Points on a hilly landscape, in no order, each with its height.
A ball rolls from a point to the lowest of its 4 nearest points, and stops where none of them is lower. Distance is the straight distance between rows; heights are no part of it.
Rog height 1.22: [160 157 106 145 148 183  85 116 141  97  99 195 149 130 144 156  89 133
 109 120]
Fur height 1.96: [118 127 156 156 130 114 147 113 116 179 182 126 139 163 102 142 188  97
 124 121]
niv height 0.20: [171 122 104 138 173 104 111 106 117 123 156 143 121  97 143 131 101 157
 132 119]
Lala height 2.07: [144 125  79 108 125 159  98 115 110  78 113 137  89 105 142  92  71 164
 112 145]
rof height 4.24: [166 156 107 138 138 190  76 135 136  94  97 184 128 122 131 119  85 147
  93 131]
bega height 1.47: [129  87 122 142 172  84 127 109 131 168 148 151 120 114 138 162 133 146
 136 137]
gik height 3.89: [115 147 177  74 131  83 195 111  76 147 166  83 122 125  92 113 109  78
 161 100]
toko height 1.70: [115 138 166 152 132 131 155 131 126 184 181 134 124 183  85 136 193  94
 119 151]
mer height 0.80: [131 143 105 140 161 178  91 101 146  94  83 199 142 150 149 180  88 124
 138 114]
pefek height 0.24: [ 82 149 126  84 142 121 137 159 146 209 157 146  93 160 104 154  92 115
  87 222]
gana height 1.26: [131 128 115 154 161 156 104 117 158 111  95 199 140 140 162 188 110 138
 151 101]
rem height 3.71: [167 142 148 123 108  76 148 168  97 117 129  85 157 110 115  90 119 111
 130 107]
Ninel height 4.99: [133 118 147  97 103 122 167 166 139  89  91  65 124  68 139  79 130 133
 159 138]
datu height 0.60: [ 85 131 145 103 143 112 133 173 151 209 142 147 102 151  95 158 104 118
  86 226]
faf height 1.69: [ 89 116 147 123 142  93 107 178 164 199 141 165 134 147  97 163 120 128
  92 196]
Vetur height 2.15: [147 142 181 145 129 105 164 117 117 170 186 122 109 162  70 128 179  99
 136 135]
vun height 4.68: [147 151 170 121  68 181 127 140 171  77  74  76 108  98 129  86 142 134
 130 123]
Gosa height 3.45: [156 149 106 136  97 122 116 158 105  96 132 110 153 108 147  91 141 122
 132  94]
zuv height 2.32: [142 135 158 164 125  97 156 129 107 163 176 118 146 156  96 136 185  98
 128 100]
las height 3.82: [123 150 116 120  67 184 118 155 143  63  84  87 116 121 152  90 155 120
 134 110]
kob height 0.94: [143 120  72 119 159 116 112 109  91 110 151 129 123 105 162 125 111 143
 133 101]
Ririp height 1.60: [122  98 152 154 149  96 114 167 176 166 116 181 159 133 120 171 135 146
 111 153]
lig height 3.72: [162 149 174 137 144  79 163 139  91 157 167 107 139 144  82 112 146 100
 119 110]
gel height 1.29: [161 131 109 155 159 155  88 134 152 101 109 206 148 128 151 167 109 142
 129 106]
defon height 3.75: [152 134 166  96 128  68 182 141  88 141 154  84 134 113  96  98 111  99
 135 108]
let height 4.83: [142 115 156  97  91 147 165 147 157  75  80  59 104  62 149  85 118 143
 159 141]
Vasam height 4.26: [125 117 143  78 119  78 177 145  96 107 117  70 162  91 120  86 115  97
 164 131]
modul height 1.04: [175 113 129 168 168 120 106 141 160 128 113 187 149 108 146 170 128 144
 131 122]
gozi height 2.27: [125 124 100 146 132 100 136 105  82 154 156 128 142 137 140 134 157 115
 141  91]
vaz height 0.97: [153  95 138 155 173  91 114 139 172 152 136 173 147 104 130 162 131 154
 131 141]
rut height 1.51: [117 122 107 156 160 144 102 112 161  95  91 186 143 147 162 210  94 148
 159 107]
Lave height 3.02: [136 149  81 120 118 135 122 132  90  95 138 120 150 120 159 104 140 117
 154  97]
Ker height 3.25: [157 145 129 141 106  94 135 161  98 104 136 105 159 107 132  95 135 113
 136  90]
mobe height 4.39: [108 118 146  73 117 100 176 141 105 107  98  60 151  81 134  83 118  98
 173 129]
nuzo height 3.41: [138 144  98 152 121 117 128 137  84 118 142 115 159 136 152 116 142 109
 142  85]
Patep height 3.19: [ 95 130 114 102  90 191  98  70 133  81  85  91  73 137 126  92 116 165
  96 152]
kolun height 3.73: [158 126 159 117 118  70 158 149  88 128 149  79 161 105 101  85 118  98
 134 104]
Refe height 1.18: [110 112 108 129 169 141 115  93 162  86  85 196 106 151 145 206  58 158
 143 122]
voz height 1.91: [116  67 136 139 181  82 125 121 149 180 152 154 130 124 122 156 141 156
 120 148]
Biduf height 6.25: [141 163 195 150  68 184 128 110 185  88  66  64  92 114 119 101 135 128
 117 109]
tolel height 0.73: [190 127  99 149 165 135  98 125 128 119 135 165 121  88 140 138  93 165
 117 115]
Vome height 1.27: [127 100 137 161 151 100 111 157 176 152 128 181 164 136 145 180 135 143
 133 128]
bano height 3.91: [ 88 152 163 129  67 212 116  63 155  97  73  64  90 148 138 112 145 126
 108 108]
lito height 4.79: [130 166 179 140  59 209 123  89 169  98  55  76  90 138 131 109 148 117
 114 109]
fesa height 2.89: [121 135  72 120 104 142 109 135  94  84 118 116 123 118 162 105 127 130
 148  97]
zosol height 5.34: [146 116  87 136 148 117 129 111  86 121 159 125 139 115 170 134 126 134
 148  98]
sulap height 2.48: [151 140 134 163 124 100 147 123  92 147 178 128 154 149 119 116 164 101
 136  80]
laro height 2.68: [160 142 146 150 121  87 146 138  82 139 163 121 163 139 114 108 165 110
 135  78]
putu height 3.80: [121 154  80 118  69 181 115 136 121  70 106  93 127 128 149  96 142 130
 136  98]
rik height 2.26: [ 92 103 119 144 145 115 152  93 115 185 168 133 131 147 115 160 173 110
 140 142]
kavi height 2.55: [ 92  83 129 131 172  94 131 109 127 182 163 136 123 137 115 161 158 134
 131 149]
gur height 2.76: [ 98  83 140 116 164  80 130 127 144 203 146 150 121 138 109 161 131 143
 112 170]
povo height 5.39: [185 146  97 134 148 173  77 132 133  90 118 173 130 114 131 103  77 164
  95 145]
volon height 0.63: [ 54 129 121  92 136 132 140 143 143 205 172 129 105 172 109 152 139 102
 121 211]
deg height 4.07: [ 90 145 167  71 125 108 178 130  70 127 145  78 160 117 108 100 119  59
 155 111]
lok height 3.65: [ 97 152 132 115  64 204 111  86 152  86  71  78  88 138 126 107 139 140
 121 118]
far height 3.05: [106 128  89 100  94 188 107  93 122  76 101  81  79 127 137  97 110 152
 109 146]
vava height 1.28: [ 86 138 134 119 124 155 151 138 145 202 174 142 123 187  95 147 182  97
 121 175]
lebis height 2.79: [119 123  88 100 111 176 102 106 119  79 108 100  83 114 141  86 101 161
 109 142]
gife height 2.70: [132 136  65 113 123 146 112 114  93  82 137 117 110 109 162 106 103 136
 145 113]
suz height 3.31: [ 98 127 119 100  81 195 102  72 127  90  86  89  75 136 134 103 120 156
 109 140]
lak height 4.69: [150 134 158 111  76 152 145 151 166  69  75  67 107  78 138  90 135 145
 133 135]
fono height 1.39: [ 94 123 145 136 125 143 142 120 125 187 178 148 126 177 104 153 190 109
 134 155]
Rele height 2.16: [121 123 134 151 134 110 147 114 104 165 174 133 135 154 114 136 180  97
 137 105]
feg height 3.52: [163 139 166 132 120  71 165 143  93 136 161  98 141 120 100  97 129 105
 125 105]
bas height 1.93: [117 104 103 134 167  94 131  93  96 144 160 137 128 115 148 142 141 123
 145  94]
Siv height 0.99: [114 122 114 134 164 163 104  84 153  92  90 198 126 152 155 198  71 147
 151 116]
Relir height 3.53: [ 91 127 144 116  85 196 114  49 142 100  79  73  61 139 129 106 130 158
  98 132]
Suza height 4.30: [ 88 128 157  72 108 114 189 140  89 124 122  75 190  90 133  90 136  67
 164 112]
tarab height 1.05: [ 68 119 120 122 135 133 157 126 129 198 176 139 114 186  98 153 175 105
 126 176]
Nuzi height 3.20: [161 132 102 115 112 181  93 120 126  77  89 143 108 119 110  79  96 164
  63 158]
Zode height 4.12: [ 95 169 195 144  76 198 112  55 160 121  70  68  99 154 126 106 137 103
  97 101]
foma height 3.78: [124 147  95 122  82 155 116 149 124  68 104  91 142 120 155  90 138 128
 130 106]
les height 1.02: [181 131 111 157 161 139  93 126 151 102 117 193 143 115 147 155 104 152
 121 108]
Duz height 2.47: [125 128  63 101 116 164 112 114 105  75 125 117 102 112 155  91 104 148
 131 122]
lufof height 3.07: [ 88 109 118 153 154 118 118 144 175 114  93 186 153 151 165 201 124 153
 162 114]
poge height 0.84: [165  99 135 152 171  93 118 138 161 145 132 172 137 106 129 158 125 157
 131 132]
fuza height 3.03: [122 124 101 102 101 184  93 100 127  84  96 106  81 121 106  73 108 171
  80 164]
nir height 0.98: [141 157  97 140 149 192  83 109 125  97  85 199 138 144 143 158  74 130
 117 120]
lik height 3.81: [149 154 118 128  70 157 128 156 145  79  94  89 138 108 140  86 142 124
 132 101]
Tiko height 4.16: [133 146 153 134  62 186 125 135 159  73  77  78 111 110 138  97 153 130
 132 122]
Das height 0.61: [180 109 116 148 171 106 104 118 127 129 134 171 123  94 149 147 105 160
 123 123]
ner height 4.14: [108 144  95 114  57 200 121 111 130  69  94  94 101 143 134  92 139 131
 132 125]
mapu height 1.33: [177 146 110 161 152 169  86 129 142 102 105 197 147 133 151 161  92 144
 118 103]
kuga height 3.76: [150 145 111 129  77 146 124 178 121  73 106  91 148 115 159  82 142 127
 134 107]
zudo height 1.53: [ 71  98 131 133 140 126 148 114 127 202 181 148 124 169 111 156 179 112
 126 151]
peku height 1.38: [136  86 104 133 173  92 131  98 112 141 156 149 123 108 159 145 132 154
 148 120]
rarev height 2.06: [121 114 130 171 156 135 104 138 173 121 103 194 164 142 156 194 122 147
 138 101]
kozun height 3.08: [160 145 155 141 118  79 157 141  90 144 160 117 143 145 100 110 146  99
 119  92]
Pini height 2.91: [165 142 120 153 113  98 142 152  82 120 146 119 167 125 126 104 140 102
 135  78]
Nuli height 0.90: [157  94 108 129 167  91 118 102 112 146 155 149 123  96 146 146 115 149
 141 121]
giv height 1.13: [108 124 112 140 175 154 110  97 163  92  82 192 123 151 158 208  79 139
 150 114]
zusu height 4.21: [113 126 149  75 126  85 178 137  86 122 126  71 153  93 124  94 107  83
 162 121]
bep height 1.71: [ 93  98 143 123 150  90 123 162 161 193 148 160 134 142  99 166 134 141
 104 190]
namen height 3.51: [156 141 184 114 137  80 178 125  94 151 177  93 120 145  76 106 126 103
 137 111]
Ronip height 0.81: [ 68 131 118 103 141 157 147 132 131 202 178 137 105 184 110 152 150  94
 121 200]
Voti height 2.37: [ 80 116 152 154 135  86 109 180 169 184 107 180 166 147 120 171 130 124
 105 158]
Kepit height 1.74: [119  93 116 141 161  91 134 101 121 166 170 135 120 121 139 147 153 122
 148 123]
lagu height 1.06: [153 109 135 171 161 111 109 145 167 134 118 188 153 135 142 167 129 157
 127 128]
gepe height 5.07: [148 140 184 114  80 175 150 130 181  89  71  75  94  79 134  99 136 140
 139 136]
sis height 4.98: [149 123 154  98  99  92 158 161 112  96 107  66 144  79 134  82 126 133
 150 128]
rin height 0.69: [ 63 122 119  86 150 123 140 140 143 206 164 140 108 163 108 158 133 110
 109 208]
Tupav height 3.83: [163 150 174 119 130  67 169 138  93 147 167  90 139 133  85 103 130 103
 132 114]
Tume height 2.21: [109 100 144 132 154  78 118 155 164 199 131 158 138 134 108 162 132 142
 116 169]
fezef height 5.15: [163 147 132 122  96 102 144 180 116  99 121  85 153  94 133  79 124 128
 139 102]
nimu height 2.03: [ 89 111 144 135 134  84 108 192 164 193 127 167 147 155 112 169 128 124
 101 182]
tuzav height 3.92: [137 124  71 122 139 123 120 113  87 100 154 122 122 113 167 112 112 132
 150 102]
kif height 2.85: [156 145 186 144 128  85 169 132 114 170 173 107 127 141  74 120 151 109
 122 121]
fufav height 1.23: [ 83  97 137 100 153  96 130 170 149 208 142 150 127 148  90 151 122 136
 104 200]
Gapud height 1.40: [171 137  87 127 150 152  97 116 115  98 130 146 112  93 148  98  85 153
 115 139]
setib height 2.56: [125 132  66 105 114 173 103 105 105  74 117 105  94 124 152  86  98 153
 121 132]
fav height 2.34: [140 146 163 157 121 107 154 120 114 165 173 123 133 165  77 124 173 101
 119 113]
rusa height 2.11: [152 132  75 119 155 132 113 108  97  96 135 140 107 100 159 111  87 157
 130 122]
pegu height 2.86: [160 149 131 155 108  88 133 144  81 124 157 105 155 129 118 108 144 110
 125  87]
dev height 1.89: [ 76  93 138 119 154  89 127 138 156 205 155 146 120 141 102 154 134 130
 112 198]
tedog height 1.73: [ 92 112 131 155 142  90 114 172 181 159 104 186 167 150 130 189 134 144
 128 144]

For each start below, name the point where the ball stops.
Ninel: pefek
fezef: pefek
Voti: niv
Suza: pefek
far: niv
Vasam: pefek
gozi: niv
kavi: niv
